Each row is a point on a landscape with many peaks, with its height.
From any point a climber takes the steepest step (rise divided by distance) to one of its 3 nearest points. It stops when none of these is higher. Distance is the straight distance between rows; heights are no part of it.
<431> (h 896): [  8   2  12   7 -20 -12  -9 -11 -17  -4 -18   6  18 -13 -12  30   8]
<157> (h 579): [  3   6  13   9   2   3 -10  -9  -6  13 -27   6  12 -13   7  12  -3]
<646> (h 694): [ -6  -3 -11 -11  10  -1   8   9 -13  -3  19 -11 -13   4   2 -15  -8]
<420> (h 740): [-5 -5  1  9 23 10  7  1  8 -2 -2 -9  3 10  0 -6  7]
<375> (h 458): [ -8  -6   5  14  26  -7   9 -14  21  13  -9 -13   8  10  -3  -1   2]
<289> (h 795): [  3  17  -4 -13 -35  -9  -5  11   7  -9  14  -2   2  -3   4   0 -10]
<127> (h 747): [  4 -16  -9 -10   9   6  10   0  -8  -7  13  11 -25   4   3 -10   4]
<175> (h 523): [ 12   5  -6   1 -32  -5  -8   6   6  -9  -2   7  10  -6 -12  11   8]
<136> (h 770): [-14 -14 -13   8  20   1  11   1  -7  11  21  -9  -8   6  -8  -9   0]
<572> (h 687): [ -7  -1   3   7  22  -9   7  -4  15   6   0 -17   1  10  -1  -6  -3]
<540> (h 357): [  1  11   5  -5   4 -13   0   2   9   0   0 -13  -5   2  10 -10 -13]
<201> (h 575): [ -1 -13 -13  -2  13  -6   7  -2  -4   3  22  13 -35   6  -7 -20   7]
<312> (h 197): [  5  10   8  -2  -2  -9  -6  -1  10   1  -7  -3   2  -4  13  -6 -13]
<299> (h 371): [ -2   6 -12 -12 -40   5  -1   9  -1 -13  14   4   4   0  -7   3  -1]
<276> (h 491): [ 12   4   2   3 -25  -9 -11  -1   1  -2  -8   9  11 -10  -9  16   5]
<216> (h 762): [ 1 -6 -5 -7  8 16  7  5 -6 -9  8  1 -7  2  6 -6  2]
<604> (h 521): [  3   0   6   9  17   4  -1  -4  16   0 -14  -4   5   5   4  -4   3]
<362> (h 556): [ -5   5  -1  -3  15  -7   5   6   6   2   7 -19  -4  10   2 -12  -7]
<500> (h 248): [ 5  5 -1 -6 -9 11 -5 10  8 -9  2 -1  3 -1  8 -1  1]
<293> (h 449): [  3  -3  -9 -13 -16  15   5   8  -4 -13  13   3  -5   1   8   0  -2]
<469> (h 347): [-13  20  14   2   5   2  -8 -11 -11  15 -22   0  18  -8  11   6 -11]
<557> (h 479): [ -3  15  11  -3 -13  -8 -13  -4 -15  10 -12   4  11 -13   8  12 -14]
<524> (h 609): [ -5 -10 -17  -8   9  -7   7   2 -11   4  28   4 -27   3  -4 -21  -5]
<79> (h 398): [ 10   8   4  -2 -24 -11 -12   2   3   0  -5   4   5 -12   4   8  -7]
<418> (h 679): [  6 -13 -12 -16   2   1   8   1  -3  -8  16  15 -34   8   1 -11  10]
<97> (h 552): [ -3   7  -6 -11   5  -4   4  13  -1  -5  15 -17  -9   6   7 -13  -8]
<284> (h 657): [ -4  12  14   1 -14  -8 -13  -3 -21  10 -16   3  19 -10  -2  28   0]
<17> (h 651): [  8  10   1  -3 -37 -23 -10   0  -5  -6  -1   7   7 -10 -10  12  -5]
<74> (h 826): [  8  -1  13  15   1   5 -13  -9  -7  12 -35   8  17 -17  -2  22   8]
<370> (h 736): [ -5  -5  -7  -2  17   7   9   5  -7  -3  13  -8  -8   6   0 -11  -1]
<332> (h 423): [ -6   8  13   2   8 -12   0 -15   1  11 -13  -6   4  -3  13  -4 -20]
<443> (h 350): [ 4  5  5  2  5  3 -5  4 14 -4 -6 -3  2  1  8 -5 -2]
<29> (h 183): [ 12   3   1   4  -9   8  -9   8  12  -3 -10   8  10  -5   1   7  10]
<217> (h 738): [ -8 -19   2  12  30  15  14  -5  -4   3   5   2  -5  11  -8  -4  13]
<20> (h 855): [ -4   2   9   8  16 -12   3 -15  12   8 -12 -11   3   1   6  -6  -9]
<65> (h 835): [-12  -8  -3  11  27   3   9   0   7  10   6 -14   2  12  -6  -3   7]
<244> (h 787): [  5  14  -6 -10 -46 -24  -9   6  -1 -11   8   3   6  -5 -12   4  -6]
<86> (h 710): [  5 -14  -6 -11  -5  17   8  -1  -7 -12   8  16 -15   0   6  -2   4]
<601> (h 551): [  6   9  -6  -3 -35  -9  -9   5   4  -9   3   5   7  -5 -11  10   5]
<247> (h 761): [  4 -19  -5  -3  17   7  11  -4  -6  -4   9  14 -25   5  -2 -11  10]
<372> (h 235): [  2  -2 -11  -6 -30  18  -1   8  -1 -15   9   9   6  -2  -4   7   6]
<176> (h 206): [  3   0  11  14  15   1  -4 -14  11   8 -26   1   9  -6   5   0  -3]
<84> (h 790): [ 1 -8  0 -1  9 21  6  4 -2 -7  2  2 -3  5  5 -4  7]
<230> (h 382): [  8   4   8   4 -10  -5 -12  -5   0   6 -17   7   7 -14   6  10  -5]
<328> (h 741): [  3 -19  -2   3  20  16  12  -6  -7  -4   4  13 -17   6  -1  -7  12]
<445> (h 282): [  6  -5   9  18  21  14  -1  -3  20   2 -25   6  13   2   2   0  11]
<23> (h 52): [  3  11  -2 -13 -12   3  -1  13   5  -8  11  -8  -3   2  10  -5  -7]
<160> (h 620): [-17 -12  -7  15  26   1  10  -4  15  30  12 -16   3  11 -10   4   8]
<61> (h 594): [ -4 -13   7  18  33  20  10  -4  13   2 -10   0   8  12  -5  -1  17]
<264> (h 769): [ -7 -20 -10   7  23   2  10  -4  -7   7  18   6 -19   3 -10 -11   6]
<617> (h 310): [  0  10  -6 -18 -13  -2   3  16  -2 -11  18 -13  -8   3  11 -10 -13]
<182> (h 782): [ -9 -14  -3  10  27  10  13  -1  -6   3  11  -3  -6   8  -6  -7   7]
<433> (h 639): [  2   9 -15 -12 -43 -15  -7   5  -5 -20   0   1  10   4 -30   2   6]
<303> (h 630): [ -7  17  17  -2  -4  -5 -17  -3 -15  10 -25   3  26  -6  -2  33   6]
<354> (h 379): [ -4  16  12  -7 -14 -12 -10  -3 -13   8  -5   2   7 -12  14   6 -23]

For each start below, name the point where the climber stops.
<469> => <74>
<443> => <65>
<276> => <289>
<445> => <65>

Call two points neighbours if one is among the 3 nearest of the other. Go from one point of each pair to the other, from neighbour to neighbour, staying as high as possible. Name the lowest point that can't be avoided.
<84>, <289> => <469>
<20>, <84> => <572>
<431>, <289> => <276>
<431>, <74> => <303>
